Points on a hilly landscape, in no order, each with its height.
A climber steps from a point to the highest of its 2 nearest points, and stops where none of them is higher. Distance is the straight distance between rows; heights are no part of it.
J294: [  3  -5   8  27   9   3  22 -20 -18  -3  22  -6  12  24  -5  -9   6  -7
  17  -8  29  -3  -7 -11  14  12  13  31  34  14  -6   9   4  27 -18  -7
 -15  19  -9  -7 -49  18   3]  h=261
J130: [-16  21   1   0  -4   3 -28 -17  15  -2 -18 -12   3 -18   2  31 -26   8
 -21 -13 -22   0 -18  30  -7 -20 -25 -13 -31   7 -17  -1  -4 -10  20   9
  31 -25  20  -9  10  -9  13]  h=553
J728: [ -1  14  16  -4   0   0 -18 -19  17 -11 -10  -9   1  -8   4  13 -15   8
 -17   1   2  -9  -7  19   4  -4 -19 -16 -36  12  -7   5  -4   3   9   3
  15 -22  16  -7 -15  -2  14]  h=619
J803: [-20 -17  32   2  33 -28 -17 -17 -11   8 -26  20  29 -12  -5   3 -21 -12
   3 -11  -2 -16  -5  11   1  -9 -22 -13 -16  13  -7  23   3 -17   6  12
 -27 -17   3 -23  -9   6 -13]  h=204
J178: [ 13 -13  20 -20  -5 -39  -3  36  -8 -11   5   3  -1  12   7 -35  23  15
  34  10  -5  -1  14 -13  -2  -7  25  10  12  -4  14  12 -40  -3  18  12
 -32 -27   0   5   5  12 -26]  h=360
J659: [  5  -5  36  17 -29 -10 -25  26  17  -2 -19  -3 -16 -14  12 -37 -20  16
  -9   7   2 -24  -8  22   8  10   2 -12 -34  15   6  14 -38  -7  14   4
  25  -7   5 -10 -13  13   5]  h=353
J868: [-19 -17  40  10  59 -30 -19 -36  -4   2 -17  25  32  -4  -6   7 -19  -9
   5 -13   1 -13  -4   7  10  -4 -27 -15 -19   7   4  15  34 -12  -6  15
 -21   0  -2 -11  -2   3  -3]  h=183
J870: [-36  20 -39  -5 -35   7 -14  20  -5   5 -14  -7  -6 -24   9  33 -12   6
  -7 -23 -39   3 -13   9 -20 -31 -13  -8   4  -9  -8 -12 -27 -21  33   2
  24 -20   8   7  38 -27   4]  h=312
J756: [ -5 -17  10 -21  16 -11   4 -10 -11 -14   1  10  18   2   1  12   7 -11
  16   2 -13  10  14 -18   2  -9  -8 -17   6 -11  12   7  12  -5   7  -4
 -26   1 -10   1  15 -20  -2]  h=195
J892: [ 11   6 -38  31 -53  23   3  33   0  16   8 -11 -20 -17   5 -17 -10   8
 -14  -3  12  -5 -11  15  -8  14  14   1  11   1 -20  -7 -16   7 -19  -8
  59   8   3   2  -6  11  10]  h=446
J533: [ -1  25 -17 -43 -29  13  10 -11  34 -21   8 -40 -18  -1   3  32   6  25
  -3  10 -33  26   3  -5 -11 -14  -4  -7 -27  -6   1 -23   2   4  13 -18
   2  -2  19  23  31 -40  20]  h=44
J460: [ -6   2 -24 -16 -15  -7  14   6 -14  -7  13  13   1  -4 -13  13  18 -14
  21  12 -22  16  18 -33 -23  -3   4 -12  39 -31   3  15  -6  -9   1  -3
 -15  -3 -13   5  14 -11  -7]  h=182
J826: [ 17   0 -30   8 -25  16  11   6 -12   9  18 -26  16  11 -14  13  10   8
  17  -4  12 -16  -8   5  -1   5  14  22   0   2 -32 -21  17  18 -25 -26
   4  -7  33   5 -30  11   2]  h=469
J472: [-12 -18   1 -33   1 -28  -2  12 -16  -2 -12   3  12  -8  -8  15   4 -11
  33   8 -34  15  22 -18  -9 -20  -6 -15  -5 -19   8  10  -1 -22  23   1
 -40 -11  -6  -4  24 -20 -12]  h=198
J540: [  0  17 -18 -30 -37  -9   8  13   0 -12  14  -1 -24  -7  -2   7  21   3
  23  13 -32  23  23 -35 -25  -9   2 -11  19 -29   7   4 -29  -4  11   5
 -17 -17  -6  14  26 -20  -7]  h=167
J986: [  5  22  13   6 -20  25   2 -12  40 -12   1 -24 -28  -3  15 -14  -7  20
 -35  10  17  -1  -5   2  13  11  -1 -20 -45  17   1   3 -19  13  -5  -3
  39   4  -4   7 -20  -1  27]  h=147
J824: [-13 -11  24   0  39  -7 -22 -39  -2   1 -18  18  14  -8   0  18 -14 -16
 -13  -9 -21   6  10  -1   0   0 -35 -20 -19  -1  15   3  26 -33   7  13
   4   3 -18  -6  36 -12   1]  h=80
J236: [  2  -2   3  -6  38  30  -8 -38   5   1  -9  19 -16   4  -1  13  -4 -24
 -31 -10 -17  19  18 -15  -7  13 -23 -11   2 -15  28 -22  26 -34   5  14
  24  37 -45  19  54 -23   7]  h=57
J180: [  3   6   9 -17 -26  -3 -10   5  16 -13  -4 -19  -6  -6   6   5  -1  13
  -6   8  -9  -4  -3  11   1 -11   2 -12 -39   7  -4  -3 -23   5  18  -6
   8 -24  14   0  -4  -8   8]  h=548
J488: [ -3 -14 -13  12 -19   1 -19  17 -22  23 -13  -8  25  -3 -26  -6  -5   1
  18  -8   2 -44 -30  35   8   7   6  31 -12   1 -42 -30  12   9 -20  -7
  -4 -13  42  -3 -32  34  -8]  h=495
J747: [ 41   2 -10   2 -40  10  15  18  19  -1  20 -54  -4  20 -14 -19  18  32
  31  10   1 -12   5 -12  14   4  38  34 -26   4 -13 -23   7  22 -21 -22
   3  -1  29   7 -23  15  -1]  h=582
J837: [ 25   5 -41   6 -34  17  23  13  -5   9  35 -29  12  15 -14   5  17  12
  25  -3   2   3   6 -20 -16   9  27  28  24  -6 -29 -16  11  14 -34 -23
   7  -4  20   8 -23   8  -8]  h=435
J143: [ 20  -3  18  21   0 -17   9  25  11 -12  27  16 -17  18  20 -59  23  21
  18  -1  11  -2   9 -26   2  20  30  10  36  -3  20  25 -48  10   1  10
  -2  -2 -13  12   3  27 -14]  h=535
J238: [-17   9  20  22  26  -8 -18 -11   0  16 -25  27  -4 -19   0  -7 -30 -20
 -29  -9  23 -10 -14  23   4  13 -16  -6  -2  21  -4  25   4  -5   3  22
  -1 -14  -9 -13 -33  15   0]  h=257
J470: [ -6  20  -7   9 -15  22  -8  -2  11   4 -10   7 -23 -16   4   6 -21 -11
 -39   0  13   6 -11  20  -2   6 -11 -14  -4  11  -4  11 -14  -2   8   9
  33  -6 -10  -8  -7  -3  13]  h=304
J577: [  8 -10  -3 -12 -17  -8 -12  28 -15  17 -14 -23  21   4 -24   1   9  -1
  29   1  -7 -29 -14  30  11  -5  18  38 -23  -9 -33 -36  16  14  -4  -6
 -26 -25  52  -3 -22  23 -10]  h=555
J914: [  9  -9 -11  24 -30   7  -1  25 -15  11   0   4   1  -5 -16 -16  -9  -4
   2   3  18 -15 -13  15  -3  23  14  15  21   4 -16   6 -13   4 -11  -6
  22  -5   2 -16 -27  20   3]  h=403
J199: [ -2  15   4 -36 -24 -15   5  12  11 -20   9  -5 -31   1  19  -5  25  15
  14   6 -22  21  22 -32 -17 -15   6 -19 -10 -12  21   5 -38  -4  15  11
 -26 -22  -9  21  31 -20 -13]  h=150
J122: [ 11   9  12  14   3  -2  16  17  14  -8  24  22 -31  10  33 -38  26  15
  -5 -10  15   7  17 -38  -5  14  20 -10  29  -6  31  19 -49  18  -4  15
  -3  -5 -20  21   8  13 -10]  h=476
J363: [ -1   5 -26  13  27  11  10 -35 -10  14   8  10  16  -8 -24  34  -3 -17
 -10   7  17   4  -5   9   1   5 -19   5  22  -1 -13 -17  65   0 -30 -19
  23  36 -12  -9   5 -16  12]  h=134
J581: [ -5 -24  29 -23  47 -31  -1   3  -5 -11  -6  12  18   9  29   1  13  13
  24 -10  -8  12  18  -7  15 -25  -7 -21 -29   7  21   4   0  -4  15   2
 -39 -14   5   8  22 -14 -21]  h=81
J905: [-31  -6  13  14  37 -25 -10 -30 -20   8 -21  22  42  -8 -42  20 -14 -20
  18  -3   8 -26 -25  19   2  -4 -18   5   0   2 -20  -3  44   1 -16  -5
 -20  12  11 -19 -25   8  -3]  h=163
J448: [-26 -18   5  11  45 -13  -1 -11 -15  13 -17  40   4  -6   2   7 -12 -44
 -20 -12   5   6   0 -17   2   4  -8 -20  17  -4  27  23  19 -21   2  10
 -17  10 -37  -6  13   3  -8]  h=402
J261: [  7  32 -33   4  -6  51  19 -16  21  11  10   3 -33  -4   4  22 -12 -16
 -49   7  28  30  -6  -3 -11   3 -10  -5  18  11   0   2  13   3  -8   6
  29  31 -18   2   4 -15  12]  h=552
J810: [ 27  -3 -17 -12 -47 -14  -7  55   2  12   2 -37  -2   5 -14 -20  10  14
  30  11 -19  -3   0  11   0   7  42  35 -11 -21 -21 -35  -4   4   3  -6
  -5 -19  43  10   3  17  -4]  h=301
J733: [ 22   9 -28  -5 -40   7  17  17   1  -2  25 -15  -1   0 -12   1  18   8
  23  10  -8  12  11 -22 -19   8  22  13  28 -15 -19  -2 -11  10 -15 -12
   5 -11  11   8  -8  -2  -4]  h=404
J958: [ -1   5 -54  -3 -55  -3  -4  46 -11  15  13 -15  -4 -16   8  -1   3  11
   8  -3 -22  -4  -4  10 -23   2  17   9  17 -22 -23 -18 -27   0   2  -4
  27 -17  23  21  17  -3   4]  h=350
J451: [  0  16  10 -28   2  30   9 -34  24 -22   8  -1 -19  13  16  16   9   3
 -27  -7  -8  23   9 -23  -9   3 -15 -27  -2  -1  22  -3   8  -7   9   5
   6  14 -15  18  36 -29  11]  h=156
J210: [ 13   5   9  16 -14   5 -23   4   1  14 -21 -18  11  -8 -22  -6 -15  12
  10  -4   5 -46 -23  40  19   5  -1  10 -40   9 -30 -17   7  20 -17  -2
   7 -15  44  -9 -39  30   7]  h=437
J898: [ 19  17   7  -9  -8  22  31 -15  43 -21  29 -28 -20  13  26 -11  22  36
 -15   6  26   6   9 -37  11   3   6  -7 -31  20   6   9 -15  26 -13 -18
  12  13  -3  16 -16  -7  12]  h=108
J273: [  2  -7 -10   7  41  10   9 -37  -4   6   7  24  10  -4 -14  18  -4 -32
 -16   6  10  13   6 -13   2  10 -15  -1  24  -6   6  -9  53  -6 -14  -6
   9  44 -37  -2  16 -22  16]  h=125
J73: [ 13  15 -52  13 -51  27  11  15   9  10  19 -34 -10  -9  14  -1  -7  20
 -18 -12   7  -5 -11  10  -3   7   7   0 -16   6 -29 -24   2  17 -25 -19
  57   6  21  19  -9   3  17]  h=415
J436: [  1 -14  38 -26   9 -37 -19  18  -2   4 -25  -7  15  -4   5 -12  -5   9
  19   4  -7 -12   7  16   4 -23   0   2 -42  17  -4   1 -25 -10  24  10
 -38 -31  23 -17  -7   8 -21]  h=47
J136: [-27  -6 -10   5  22  -8   0  -6 -21   9 -11  33  10 -16 -19  17 -14 -38
 -16   1   5  -1  -5  -4  -9   0 -13 -10  22  -4   3  19  15 -18  -2  -1
  -3   7 -25 -16   0   2  -3]  h=428
J85: [-11  -5  -7   7  48   8 -18 -36  -6  12 -17  28  -3 -10 -16  16 -15 -37
 -30  -2 -20  10  11   1  -8   6 -31   0  -4 -14  18 -13  36 -42   4  15
  32  33 -43   0  50 -17   2]  h=63
J608: [  9 -17   3 -13  37   4   0 -37  -1  -7   5  16  18   1 -13  15   7 -22
   0   0 -14   5  19 -20   7  14 -20  -3   7 -20   6 -19  45 -13  -8 -13
  11  33 -38   5  30 -33  16]  h=115
J399: [ -2 -10  -1 -20  -2 -16  -8  11 -17   6 -14 -11  29  -8 -23  21  -2  -4
  24   5 -14 -13  -6  20   1 -13   1  10 -18 -10 -24 -17  16   3   6  -9
 -30 -22  36  -6 -11  -1  -5]  h=491
J828: [  3 -12  31 -33  29 -35  -4  17  -2 -13  -7  -6  11  10  21 -13  14  17
  22   4   0   3  12   4  12 -27   3  -2 -37  17  11  -2 -17   4  19   5
 -37 -23  20   4  -3   2 -20]  h=64
J534: [-12  34 -41   0 -25  40   3  -7  13  -2   6 -12 -16 -11   8  30 -10   4
 -39 -10  -1  17 -16  19 -12  -6 -15 -10   2   3 -14 -12   1   2   3  -2
  48   6   1   6  21 -18  18]  h=178
J105: [ 17  -4  21  31 -26  10 -19  13   6   6 -21 -20  -4  -9 -14 -32 -19  19
   4   7   6 -42 -20  35  26  14   1   6 -31  14 -12  -7   0  16 -18  -9
  26   6  28 -11 -40  31   9]  h=387
J262: [  0  -3  -8  -9  21  20  16 -18   2  -4   7  28  -8   6   8  13  11 -25
 -14  -5  -7  21  14 -41  -9   7  -9 -21  33 -23  27   1  21 -12  -3   6
  -6  32 -42  12  35 -18   8]  h=184
J780: [ 14 -11  31 -12  17 -21  -3   7  -7 -12   3 -12  17  24   4 -26  17  17
  31   6  14 -22  -4  13  27 -11   9  28 -18  17  -1  -5 -16  23   8  -3
 -32  -4  19  -5 -32  22 -10]  h=620
J995: [ 35  -8  22  -2 -21 -23  -7  44  12 -18   5 -28  -2  29  -7 -62  19  41
  41  27   0 -10  -2   9  19   2  39  37  -7   2   8  -7 -15   5   7   1
 -16   4  16  -8   0  33 -15]  h=262
J265: [ -9  23   8  19  20  16 -14 -16  14  12 -21  20 -23 -16  12   1 -31 -22
 -47   0  23   9 -10  22   5  10 -20 -15  -8  19   3  20   2  -7   8  26
  14  -6 -15  -3 -14   2   8]  h=281
J840: [ 10 -16   7 -10 -14 -25   1  24 -16  -5   7   2   9   8 -17 -23  18   0
  36  15 -11  -5   6 -11  -6   1  28  20  34 -13  -4  11 -30  -5   6   5
 -28 -21  -1  -6  -5  14 -20]  h=399
J871: [ 11 -24  17  34 -43   2 -20  40  -3   8 -18   2  -2 -10 -17 -45 -19  10
   7  10   4 -29 -19  29   7  27  10  13   9   8  -6  12 -14  -3  -6  -1
  24   6   9 -18 -18  33  -1]  h=362
J353: [-25 -20  25   0  27 -28 -11 -10 -22   5 -23  13  38  -7 -31   5  -9 -18
  22  -3  -3 -28 -17  15   4 -14  -9   9  -4   3 -20   5  11  -2  -3   1
 -39  -7  12 -23 -28  13 -15]  h=181
J643: [-18  18 -51   3   0  24  10  -7  -8  15   6  12  -5 -16  -4  37 -12 -16
 -31   4   9  13  -4  18 -19  -5 -19  -7  29 -12  -1  -6  25 -12  -7  -1
  34  25 -16  -4  30 -14   7]  h=196
J616: [  4  -6  10 -22  24  18  13 -24  11 -14   3  17 -11  14  18  10  16  -3
  -4 -13 -18  21  23 -39  -6   6 -12 -28   6 -21  34  -6  15 -14   6   2
  -8  22 -34  22  54 -32   2]  h=172
J127: [  2 -11  40  14  27 -14  -6   7   0  -4  -5  13   4   8  22 -40  -2  14
  -2  -7  22 -21  -6  13  25   9  -3   3 -17  25   8  15 -25  14   6   7
 -10 -10   7  -3 -38  20  -5]  h=463
J629: [ -5  13 -10   0 -37  10  -8  14  -2  -2  -4   9 -23 -15   4   2  -6  -5
 -20  -2  -3   5  -3   1 -17   1   0 -17   5  -3  -1   9 -35  -5  16   7
  23 -14 -11  -8   4  -7   7]  h=327
J846: [-16  -3 -11 -10 -27  -9  -6  13 -19   6 -11  19  -7 -17  -3   6  -5 -16
  -3  -2 -15   1   2 -10 -23  -8  -4 -14  12 -13   3  18 -35 -21  24   6
   2 -20 -12 -11  12  -5  -5]  h=351
J550: [ 20  -8 -40   7 -58  -4  -5  52  -8  12  16 -21   1  -1  -5 -24   6  15
  21   4 -17  -9  -4  10 -12  13  35  23  13 -21 -26 -21 -10  -5  -8  -9
  18 -11  34  14   6  16  -5]  h=328
J596: [-17   3  31 -23  22   3 -12 -29  19 -15  -7  -6 -12  13  33  15  -1  16
 -13 -10 -25  15  11  -4   0 -13 -19 -35 -40  10  28   3  -7 -23  19   8
  -7 -12  -2  15  47 -22  -4]  h=113
J308: [ 28  -2  12  13  -7 -22  13   8   3 -15  35  -7   3  29   2 -50  23  20
  39   9   2  -3   6 -20   7  10  36  34  40  -2   1  12 -31  13  -4   4
 -17   2  -7   1  -8  26 -19]  h=621
J778: [ 13  -2 -48  11 -38  14   0  23 -15  18  11 -24  10  -4   4   0  -5  10
  -2 -11  10 -20 -12  22  -2  11   6   9  -8   0 -36 -25   7  12 -25 -16
  31  -4  34  15 -17  12   7]  h=432
J582: [-15   2 -43   2  -9  -5  24  15 -27   7  17  17   6  -8 -20  14  15 -21
  12  10  -5   8   7 -20 -29   2  10   3  59 -25  -8  13   4  -8 -16 -10
   2   7 -17  -2   1   4 -10]  h=194
J761: [  2  -8  23   3  52  15   3 -39  15  -5   4  21   2   9  18  10  -1  -9
 -29 -10   9  13  11 -13  14   6 -18 -21   4   1  31  -4  34  -3  -4   7
  -2  21 -23  11  23 -15  11]  h=124
J695: [-10 -18  32  25  83   0  -1 -23   8   6  -9  35   7   4  32   6  -7   0
 -22 -25   6  11  10   0  18   2 -13 -24  -4   2  41   4  25   2   3  10
 -18   8 -19   9  20  -3  -1]  h=109
J876: [-12   7  -4  20  31   0   0 -30 -13   9  -3  16  22  -8 -29  28 -13 -19
  -4   3  22 -11 -15  19   7   5 -18   2  13   8 -18  -2  49   6 -22  -7
   4  15   2 -13 -22   3   9]  h=146
J497: [-10  12 -31   9  12  18   7  -2  -6  17  -3  38 -29  -6   2   6 -10 -46
 -38   8  20  19  -5 -15 -13   1  -2  -9  40  -4  18  21   6 -15   1  18
  -3  20 -38  -1   2  -1  -3]  h=209
J847: [  6  -7  -4   6   5   2  29 -23 -19  -9  27 -12  22  25 -14  14  15  -8
  32  -1  13   7   2 -22   2  -2  15  21  36   0 -12   2  21  21 -20 -18
 -23  22  -3  -7 -31   2   2]  h=237
J519: [-12  13 -21  -6  -6  20   8  -7  -7   0  -2  34 -24  -4   4  13   3 -27
 -24  -6  -2  22   7 -33 -20   0  -8 -24  33 -21  24  14  -5 -21   7  17
   0  17 -39   6  26  -6  -2]  h=197
J491: [-15 -21  24   7  60 -33 -18 -38 -10   5 -15  27  40  -9 -26  12 -12 -24
  13  -2 -11 -15   0   1   8   6 -24  -8 -13  -7  -2  -3  50 -17  -7  -1
  -7  19 -20 -14  14  -9   3]  h=165
J120: [ -1   3  39  18   7  -8 -20   3  16   4 -19   6 -10  -8  19 -35 -20  12
 -19  -1  18 -23  -9  26  15  13 -14 -12 -34  25   4  18 -22   1   6  15
  14 -16   1  -8 -35  16   4]  h=401
J632: [  0  31 -14  -3 -37  36   9 -10  33 -13   8 -27 -29  -5  11   9  -2  13
 -36   1   3  10 -10   0  -5   6  -1 -16 -25   9  -9  -7 -15  11  -1 -10
  44   6  -2   7   2 -15  22]  h=164
J407: [-34  13 -15   6  13   4 -17 -20  -9  12 -25  19   0 -23  -7  30 -30 -19
 -29 -12 -23  10  -8  15 -18 -18 -37 -12   0   0   2   6   6 -43  21  16
  27   2 -15 -15  40 -11   2]  h=486
J592: [ -8 -14  17  19  68  -2 -23 -43   4  13 -20  34   6  -6  -7  10 -19 -31
 -27  -8  -9   7  10  -5   4  12 -28  -9  -9  -3  23  -4  42 -29  -4  21
  12  19 -39   1  35  -9   4]  h=70
J267: [  0   4  -7  29  16  10  26 -20 -13   8  16   8   0   9  -8   6  -5 -29
  -6  -3  35   8  -6 -14   6  11  10  16  41  16  -6  14  23  14 -20  -4
  -9  28 -18 -11 -37   6   6]  h=238
J287: [ 16   6  14 -26   2  -6  23   2  23 -27  24 -19  -9  18  24 -15  29  31
   4  11  14   9  13 -23   9 -10  14  -1 -22  13  11   5 -18  22  -2  -9
 -12  -3   6  20  -5  -9   1]  h=88
J42: [-12   6  15 -40  -1 -11   1  -2  17 -19   1 -11 -20   7  28   7  15  19
  -1   1 -20  22  15 -16  -6 -20  -2 -28 -35   7  26   3 -24 -11  21   3
 -21 -18  -2  17  37 -27  -7]  h=131
J319: [-21 -12  10  19  36  -9  11  -5 -15   8  -6  34   1   0  10  -7  -5 -32
 -17 -12  24   3  -4 -14   7   9   9  -2  36   5  22  26   0   3   3  13
 -26   6 -27   0 -19  10  -4]  h=371
J102: [ -2  -1  35 -15  35  -6 -24 -48  18 -14  -9  -6  10   6  11  19 -11   9
  -8  -3 -27   6  12   6   3  -9 -37 -20 -43   4  13  -6  26 -24  10  14
   7  -8   5   3  36 -23   5]  h=95
J358: [ 19   4  -2 -36 -32 -25   1  47   1   3 -10 -39  -2   0 -14  -4  13  13
  29  19 -17  10  12   8   1  -5  33  30 -18 -13  -8 -30  -7   9  14  -2
 -27 -27  35   3  -5   4  -5]  h=272
J943: [-18   5 -36  -4 -50 -10 -14  42 -12  13  -8  -2  -9 -27   1  10  -7   4
   4  -8 -29  -6  -6  10 -22 -16   6   3   7 -16 -15  -8 -40 -13  26  -2
  19 -25  11   4  22 -13  -1]  h=330
J904: [  5 -10  20  -8  12 -13   0  -8 -20  -7   0 -24  26  33 -18  -3  23   5
  49   7   8 -20  -9  15  27 -17  15  46  -2   6 -13 -17   3  28  -2  -6
 -50   2  21 -10 -37  24 -13]  h=749
J832: [  9 -17  18  12 -36  -9 -23  36  -1   6 -21   1   0 -19  -9 -27 -17   6
   4   5  -4 -26 -11  27  -3   9   8   3 -15   5  -9   7 -32  -5  12   0
  16 -16  14 -18 -13  15   0]  h=326
J859: [-14 -25  35   6  72 -10  -5 -15   1   0 -13  29  11   6  34   7   3  12
  -2 -24  -7   7  14  -3  15 -13 -16 -30 -22   5  29   7   9  -8   6   6
 -22  -8  -3   1  33  -8 -14]  h=97
J56: [-21   0  34  17  31 -19 -27 -18   7  15 -32  22   7 -19  14  -4 -34  -8
 -21 -19   6  -9  -7  17  -3  -2 -30 -19 -26  20   0  29  -9 -20  10  28
  -9 -26   2 -21 -11  11  -6]  h=229
J58: [ 19 -14  36  30 -12   2 -15  15   6  -4 -10 -18  -2  11  -6 -51  -3  31
  18  13  13 -43 -15  28  32  14   6  21 -23  19   2   1  -8  21  -9  -8
   7  15  21 -13 -39  33   1]  h=343
J220: [ -7 -13  23  25  42  -7  17  -2 -11  -2  10  21   0  13  30 -25   6  -2
  -7 -22  29  -1   1  -6  18  11  13   5  28  11  20  20 -19  26   3   7
 -22   6 -10   6 -27  17  -4]  h=333
J12: [ -1 -20   8 -19  -3 -21  -1  14 -21  -2  -2  -5  23   3 -20   2   7  -6
  30  12  -7  -8   3   2   0 -12  11  12   7  -6 -10   1  -6   2   7  -4
 -37 -17  12 -10 -15   2 -14]  h=443
J897: [-27  31 -42   4  -1  29   0 -11   1   7  -4   0  -6 -17   1  42 -23  -3
 -40 -13  -5  13 -13  35 -15 -16 -27  -4  12  -1  -3 -15  14 -15   8  11
  49  12  -5   4  38 -18  12]  h=187
J171: [ 34   5  -9  -2 -19  14  21  -6   3  -1  21 -46  12  26 -12  10  20  19
  34   2   9  -9   3 -12  10  -7  22  34 -12  12 -18 -17  18  33 -23 -30
 -14   1  29   3 -36   8  -2]  h=517
J549: [  9 -19  12   0 -12 -10 -11  17 -16  11  -9 -22  20  26 -29 -12  19   7
  43   6   3 -29 -16  21  22  -2  24  56  -2  -4 -23 -27   6  18  -5  -7
 -38 -12  27 -16 -31  34 -18]  h=638
J357: [  3 -13  20  28  29  -8  24 -17 -15  -3  32  -1   5  32  24 -36  13   9
  16 -23  29   3  -2  -7  19  12  23  31  31  12   8  14 -20  34  -6  -2
 -23  24  -7   2 -38  26  -4]  h=295
J809: [  2   4 -21  11 -18  13  11   7 -13   6   8   4   1  -4 -11   7  -1 -11
  -8   6  20   3  -6   0 -10  12   5   3  27   1 -16   6  -1   9 -13  -7
  16  -3  -5  -8 -24   4   4]  h=374
J53: [-10  -8  10 -11  -7 -13   2  10 -12  -3   0  24 -10   3  16  -7  13  -7
   7  -6  -6   5  16 -29 -12  -4   4 -20  14 -11  24  22 -35 -11  15  14
 -21 -20 -21   5  14  -2 -14]  h=386
J477: [ -3  13 -35  20  15  21  19  -9  -5  19   8  23 -14  -7  -7  13 -10 -39
 -30  12  34  17  -6  -7  -8   5   2   7  44   7   0  16  25  -1 -19   4
   5  31 -26  -7 -15  -7   3]  h=221
J164: [-28  18  -1   3   5   6 -26 -24   6  -1 -22  -4  -1 -18   0  34 -29  -1
 -21 -18 -39   9 -12  20 -15 -25 -35 -10 -19   5  -6  -2   2 -36  26  16
  32 -14   7  -9  40 -17   9]  h=514
J422: [ 13  12   1 -43 -13   0  12 -11  27 -22  10 -33  -4   9   1  25  14  20
   8  19 -13  18  12  -8   0 -15  -3  -6 -29  -1   3 -15  13  13   6 -19
 -15  -5  20  14   7 -27  12]  h=56
J567: [ 20 -26   2  34 -44   2 -17  43  -6   4  -1  -8   6  12 -26 -46  -6  18
  29   9  -4 -25 -23  20   5  25  28  30  24  -5 -12   2  -7  -4  -9  -5
  10   5  15 -15  -9  40 -10]  h=329
J311: [-19   5 -50   2   7  10  25   2 -20   9  14  17   8  -9 -16  30   2 -23
  -8   9   6  10   4  -9 -24   0  -5  -4  44 -19  -4  -1  31  -9 -20 -14
  14  31 -23  -9  14 -10   3]  h=207
J692: [-27   2 -18   0   5  -4 -10  -6 -15   9 -15  17  15 -26 -15  28 -21 -19
 -19  -7  -6   0 -12  18 -12 -11 -24 -13   3  -4 -12   6  12 -19   9   0
  13  -7  -2 -18  10  -3   1]  h=457
J578: [ 12   2  -1 -27 -38 -20  -6  29   3  -7  -3 -19  -6  -6  -6   1  10  12
  16  16 -18   4  11   2  -8  -9  21   5 -12  -9  -4  -6 -26   3  20  -2
 -13 -30  16   2   3  -6  -3]  h=244
J268: [ 14   2   6 -41   1  -9  23  -6  16 -27  15 -17   0  14  16   6  26  15
  20  14  -6  23  21 -25   1 -13   4  -7  -8  -6  13  -1   5  16   2  -9
 -25   0   4  18  10 -25   2]  h=71
J511: [ 13  14  18  -8  34  37  13 -49  37 -11   9   1 -17  16  24  12   4   0
 -47  -7  14  22   7 -18   5  11 -17 -18   0   9  27 -10  28   3  -5   4
  12  28 -16  20  22 -17  16]  h=139
J17: [ -2 -18   9  -7  24 -10  20 -20 -15 -16  18   6  24  13  -1   9  14 -13
  23   0   2   9   9 -23   9  -3   2  -2  27  -8   4   5  22  12  -7 -10
 -28  22 -11   0  -6 -11   4]  h=215
J123: [ -6 -17  39  -1  40 -22  -3  -5 -16  -8  -4  11  20  13  11 -19   4   8
  19 -10  18 -18  -8  13  24  -9  -7   6 -12  20   4   9 -11  17   4   6
 -35  -8  14  -4 -34  16 -14]  h=531
J140: [  2   7  -8  -4   3  17  12 -21  -1  -8   6   4   4   1  -5  21  -1 -10
 -14   5  13  10   1  -8   1   5 -14 -11  13   6  -4   5  19   7  -7  -9
   7   8  -6  -4  -8 -10  13]  h=346
J955: [  1   6 -56 -17 -37   7  12  24  -7   6  19 -18   4  -8  -3  22   8   9
  12   1 -16  13   6  -2 -22  -4   5   6  17 -23 -24 -16   0   4  -6 -17
   6  -9  26  18  10 -15   5]  h=375
J717: [  8  15  10  -3 -35  17  11   3  38 -22  19 -28 -34  -1  18 -26  15  34
 -18  17   9   2   6 -18   3   7  16 -13 -37  10   8   4 -38  12  -5  -9
  24   6  -9  13  -1  -8  16]  h=127
J19: [ -6   6  10   1  16   2  15  10   4  -9  12  30 -26   9  37 -10  24  10
  -5 -19   3  17  17 -40  -8  -3  10 -30  18 -13  42  16 -34   6   3  15
 -19  -9 -21  20  23  -2 -15]  h=427
J569: [ 19  16 -19  36 -35  32   7  19  10  15   2  -5 -36 -10   2 -25 -11  -2
 -28  10  27   6  -4   3   0  23  13   0  11  11  -8   9 -10  11 -18   1
  47  19 -15  -6 -23   8  12]  h=480
J795: [ 11  30 -40  24 -18  45  16   1  12  21   9  -4 -29 -10   6   9 -16 -10
 -38   4  35  16  -8  12  -4  12   0   3   7  15 -18   2  10  12 -22  -3
  43  17 -10  -3 -21  -5  10]  h=518
J666: [ 30 -17  24  15 -26  -2 -10  29   9  -7  -2 -36   1  30 -13 -53  11  37
  36  20   4 -31  -8  19  33   3  28  37 -23   6   5 -13  -1  15  -7 -12
  -7  14  26 -16 -18  39  -6]  h=297
J342: [ -1  -2  -1 -43 -17 -27  -7  25  -5  -4 -14 -24   2  -7  -4  20   4   2
  25  14 -31  23  18  -3  -6 -21   4  -3 -20 -11   2 -12  -4  -6  27   2
 -35 -23  17   1  12 -22  -7]  h=219

Where does a climber stop that starts at each point below?
J666: J904
J859: J294
J220: J728
J422: J311
J178: J904
J85: J311
J472: J958
J273: J308
J491: J308
J629: J308

Call two points neighbours if one is among the 2 nearest of the other. Go from one point of each pair to the other, from neighbour to neighbour, staying as high as possible. Name the lowest point that can't be avoided.
J914 / J308: J832
J728 / J261: J870
J308 / J904: J840
J747 / J261: J73
